A landscape with many valleys, sampled at points; each row gives a point and its height.
A ball rolls from a point to the lowest of its 2 nearest points, and stops where none of them is lower. Distance is the straight distance between rows; heights are no part of it.
K_67 height 666: [ -9  -6   7  17  10   5   4  -2   3  -1  -9  11  16   4  10  30   1   4
  20  -6  -2 -16   3 -13   4  11   9  15]
K_135 height 219: [-20  13 -12  12 -12  11  11  24  -6 -31  -3   7  -5   3  -7 -10  12  10
  -2  19  24  12  -3 -22  -7  -5  -5   8]
K_235 height 755: [-14   7  23  -5  -5 -10   8  -9 -26   3  14   0 -12   5 -31   6  -1  17
  -3  -4  -1  -6   5  18   1  13  -8  -4]
K_776 height 458: [  6   5  23  28   4   8  14  10  13   7 -12  -5  -3 -12  17  -4 -19 -24
   9   5   8   9  -8 -11   7 -11  16  -4]
K_862 height 95: [  6   0  -3   5   2  15 -15  -7  10  -2 -12 -17   8 -10  11   5   9  12
   6 -16 -16  11 -28   7   5  -4   9  -4]
K_577 height 801: [ -9  15 -14  -7  11  11  -6   4 -28 -15  13  11   3  17 -19  -8  -2 -16
  -8  -2  23  15  -2  17  -7   6  -5  -4]
K_37 height 333: [  4   6 -22  -6  -4  -2   0  13 -13 -17   2  16   2  12 -10  12   9 -15
   9 -10   6 -19  20  33  -7   2  -3  -1]
K_579 height 580: [  0   7   9   6   7   3   0   1  29  21 -10  -5 -16  -1  24 -23  10   0
  -1  15   3   0   0 -32   7  -8 -11 -13]
K_735 height 258: [  5   6   1  20  -5  17  -8   6  11 -11 -15 -11   7  -7   2   3  -9 -20
   5  -6  -7   9  -8   9   7  -6  17   6]
K_363 height 544: [ -7  -8  12  -5  40   4  -5  -7   1  13   3  -1  10   3  -3  -4  12  -9
   8  -7  -6 -10  -7 -12   5  20  -2 -13]
K_769 height 760: [-19 -11  -2  24  20  11   6  -7  -6  25  -4   7   8   3   2 -10  -7 -26
 -11   3   6 -17  -5 -13 -10   2  14   3]
K_199 height 96: [  1  -6  20  13  11  19   8  -1  14  -4  15  -6 -10   9 -12 -18 -16   2
  -4   8   4 -12   4   0 -13   2  -4  11]
K_722 height 412: [  4  -6   6   7 -15   7 -16  -1  17   1  -7 -21 -12   5 -30 -24 -14  -5
   4   4 -27   7  -1 -28   8   9 -17   9]
K_33 height 329: [-20   6  -8   5  -4   2  -3   0  -8 -19   7  -2   5 -13   4  -7  12   6
 -10  13   4  25 -17 -17  -3  -8  -6  11]
K_421 height 97: [ -4  16 -14   0 -21   0  15  31 -19 -29  11  12   5 -11   4  13  14  18
  -2  13  23  -2   1  -5  -7 -16  -1  15]
K_300 height 418: [  3 -22  10   9 -25  -4  -7  17   9  10  -7  -8 -11 -14 -10  -6   8   6
  -6   8 -23   0  34   4  10   1  -8  13]
K_795 height 382: [  6 -27   3  -5  -9   3  -9   7  -1  15  13 -14  -6  -3 -18  -8  -3   4
   4  15 -27  10   9 -14  16  11  -3   8]
K_102 height 334: [ 11 -15   0 -29  -2 -19  18 -27   6  -9  17   6  -5  -7  -5  12   3  12
  21   5 -27  10  16  17  -6   5  -8   3]
K_329 height 347: [  0 -24   5 -16   5  -3  -7 -10 -15   0  16 -12  11  -3 -22 -22  -7  -2
  -6   7 -21  27 -20 -20   4  18   1   0]
K_243 height 364: [ 20 -20   2 -23 -22 -25   9 -13  12  -1  -2   7 -20   1   0   6 -12  18
  14   0 -23  -5  23   7   3  -4  -2   1]
K_905 height 759: [ -5  -1 -16  -9   6  13  -6 -23  10   0  -6 -19  -2  17  -9   5 -17 -16
   1  -1 -16   3 -13   0  -4   0  10   7]
K_980 height 223: [ 22  -6 -14 -19  -9  -6  -4   2  13 -13 -12  -1  13  -4  16   4   7  11
  11 -18 -15  12  -2  10   1   2  14  -4]
K_727 height 380: [-27  16 -18   9  13  -1 -12  -1 -14  21 -19  19   1   9  -2  13   8  -9
  -7 -17  20 -11   3  17  -4  -4  -9  -8]
K_511 height 298: [  7  -7 -14 -19   7 -10  11  -8   2 -25  10  14  13  -2   6  23  10   3
  20  -6  -9  -4  19  28 -13   4   0   2]
K_753 height 476: [  4  -3  19  11 -10  -8  -5   6  23   8  -9  -7 -11   1   4  -7   4   4
  -3  15 -11  -8  24 -28   7   5  -8   8]
K_439 height 417: [ -8  14 -11  -6  14  -7  -8 -15   7  18  -8  22   1   1  11   8  16 -20
  -8 -19  12  -6  23  22   2  -7  -3  -9]
K_314 height 765: [-15  24  22  16  -5  -5  10  11 -22  -7  -4   8 -13   5 -18  10   0   5
  -8  -3  25  -9  11  10   3   2   0  -3]
K_470 height 806: [ -1  15 -17  -9 -15  -5  -2  17 -34  -6 -14  13   2  25 -25  12  -1  22
   1 -21  22 -16 -13   9 -12   9  -4  -9]
K_891 height 147: [  1  -7  26  38  10  25   3  11  13  18   2  -5  -1 -17  15  -8   1   2
   3  -1   2 -14 -15  -5   8  -2   6  -3]
K_884 height 747: [ -1  10  -7 -14 -17  -8  -1   1 -27  -1  14  -9  -6  14 -14   1  11  16
 -13   0   4   7  -3  11   4   5   7  -6]
K_918 height 352: [-15  17 -29 -13  -7 -13  -9   2 -20  -6 -21   8   3   9 -14  21  -3 -11
   1 -19  12  -3   6  31  -8  -8 -10  -6]
K_824 height 234: [ 13  10 -11 -11 -17  -3  17   4   3 -23   4  14   1 -12  24  17   1  15
  -1  -8  20   2   1   2  -7 -22  15  10]
K_834 height 276: [  0 -11  18 -18  14   1   0   1   2 -12  11 -18  -2  -4  -4 -14 -17  -3
  12  19  -1  22 -14 -26   3   6  -7   0]
K_417 height 766: [-18 -14 -14 -25   7   0 -17 -22  -3  19  -7 -22   5 -11 -15  15  -3  -7
   4  -3 -19  10 -18   7   7   1  -2   0]
K_306 height 596: [  1   8  -3  -6  38   1   7  -3 -14  11   3  21  13  18  15  15  -1  -8
  16  -8  14  -4  -2 -12   0  20   6 -16]
K_43 height 800: [ -5  29 -26   0  -8 -11  -3   4 -28  10 -18  12  -2  34 -16  -3   5   3
 -19 -16  21  -7 -11 -10  -5  12  -6 -16]
K_84 height 104: [  4 -17  21 -11  19  17  -2  12  -1  -6  17 -18  -5 -12   7  -8 -15  -3
   8  12  15  10  -2   4   4  -5   6  -4]
K_255 height 724: [-11 -13  -4  18  20   9   8   2   9  18   1  20   3  -4  28   0  12  -7
   2   7   9 -13  16  -6 -10 -10   7   4]
K_732 height 471: [ 20   8  -6 -11 -14  -4   8  19  -4 -28  -7  -9   2  16  -1 -24  -9  -3
  -7   7   5   9  -1  -7  -6   4  20  -8]
K_349 height 688: [  5  10   6  13  -2   4  -7 -20  25  13 -24 -11   5  -5   5 -22 -21 -10
 -10  -8  -7  17 -34  -9 -10  -9  -3  -1]
K_193 height 460: [ 12 -23  13  21 -26  18 -11  11  29   4   1  -5  -7 -17  -6  -2 -12  22
   6  10 -18   0  18   9   3 -10 -18  13]
K_985 height 784: [  2  22  10  14  -6 -18  18   5 -19  -3   2  22   6   8   5   9   2 -14
  -9   9  23   1   8  -3   5   3   8   1]
K_553 height 311: [ 24   3 -20 -28 -18 -10   7  15   7 -28 -18  15  12  -7  20  13  -1  -7
   7 -14   9  -3   4   2  -2 -14  16 -10]
K_237 height 774: [ -7   1   7  -2  23  -4  -4 -17  -3  22  -2  13  15   8 -19  -3 -17 -33
 -13  -8   0  -5  -2 -12  -1  10   2  12]
K_230 height 348: [  2  17   1  12   0  23  -5  -6  11 -15  26  -4  -6 -16   5  -7  23  11
  -2   1  -7  16  -8  18  -3 -16 -10  13]
K_20 height 459: [  1  11  -1 -18  15 -16   2 -11   4   8  -2   6 -11   6  13  14  25   1
  10 -13   4 -18  18  14   7   9  -4 -22]
K_371 height 689: [-18 -20  -6  15   3   0  -2  -1   4   2  -6   6   6 -11  17  16   6  10
   3   0  -3 -18   4   4 -12  -9  -2  21]
K_749 height 771: [-18 -21 -20 -20   9 -20 -13   5 -27   2  -3 -22   8 -17  -6   5   2  -6
  -2   4 -13  11 -12   9   5   1   1 -16]
K_387 height 243: [  4  -8  25  20  18  29   0   9  16  15  19 -15  -9  -5 -12  -7  -6   0
   1  11   1 -17  -2 -21  13  12 -11   3]
K_361 height 432: [ 14 -19  -4 -15 -23 -22   9  18  -8 -17   5 -16 -11  -1   3 -19  -7  10
  -6  19  -8  -4  11   0  -3  -1  11 -10]
K_593 height 783: [  0   2  -3 -18  10 -19  -6  -6  -7   2 -11   7  18  11  -5   5  -8 -15
  -6 -11   2   9   0   4   4  13  10  -6]
K_281 height 608: [  6  17  22  20 -19   7  -4 -14  28  20   1 -15   0  -7  -4 -19 -21  -6
  -8   9   4   6 -33 -10   1 -18 -20   0]
K_823 height 502: [ -6  -8   8 -21  29 -14   2 -14  16  11   2  -3  -2  -7  14  -7  18  -2
   2   5  -6 -14  15  -1  -5   9 -11 -12]
K_419 height 399: [-13   0  -8   2  -1  13 -13 -21  13   6  10   1   6 -11   0  -6  22  14
  -9   4 -13  17  -9  -4  -3  -4 -18  21]
K_526 height 804: [  8  19   5  12 -14 -16  20  -5  -7  -2   6  -1 -12   7  16   8  14  -1
 -14   1   8 -19   0   1   9   3  11 -11]
K_200 height 519: [ 12   4  23  25 -29  14 -14  -3  25  13  -2 -15 -10 -15  -2  -5 -19  17
  -2   4  -3   0  -6   1   9 -15 -19   2]
K_720 height 263: [  3   2  19  -5  12  11   0   3  -3 -22  28  -9  -3 -27  -1  -2   1   0
   5   3   2  18 -10  21  -5 -12  -1   6]
K_192 height 792: [ -9  15 -14  -7   7  -3  -2  -3 -21  -3  -8  11   3  32 -20   3 -15 -14
  -6  -5  15   4  -2 -12  -4  12   3   0]
K_742 height 392: [ 13 -20   0 -10 -26 -11   2   6  -8  -5  -3  -1 -22 -22   1   6   3  24
   7 -10 -17  -5  11  27   6 -12   2 -10]
K_310 height 410: [  5 -27  -7  -1 -13 -16   7  21 -23 -12  13  -1  -2 -18   1   4   0  22
  -2   6  -9 -15  16  17  -4 -11  11   1]
K_69 height 680: [ 26   6   4   5  -1   2   8  -8  28   9   7   3  -2  13  32 -22  12  10
  -5   8  -7  -1   7 -16  -1   1   4  -1]
K_654 height 737: [ -8  -8 -17   3   8   6  -1 -22  21  20 -24  -8   3   9  15  -7 -29 -18
 -11  -4   0   7 -22 -13 -12  -8  14   1]
K_648 height 731: [  6   6   3   2  -4   8  -2  -8  -2   7  18   2  -3  16   5  -9  15   9
 -17   4   1  -2   7  -5   2   2   8   5]
K_957 height 637: [  5   9  -8  11  14  -3  -1  16 -19   2   0  24  27  12  11  31   7 -13
  21  -7  13 -12  -4  -5  12  16  -4   1]

Where does a ball stop that starts at each point below?
K_371 -> K_511
K_20 -> K_511
K_361 -> K_511

Call two points neighbours if one is among the 2 nearest of the other. Go from one point of each pair to the other, from neighbour to neighbour, staying as low as possible. Name the highest point that can't be avoided.
K_891, K_199 -> K_387
K_84, K_421 -> K_419
K_421, K_862 -> K_553
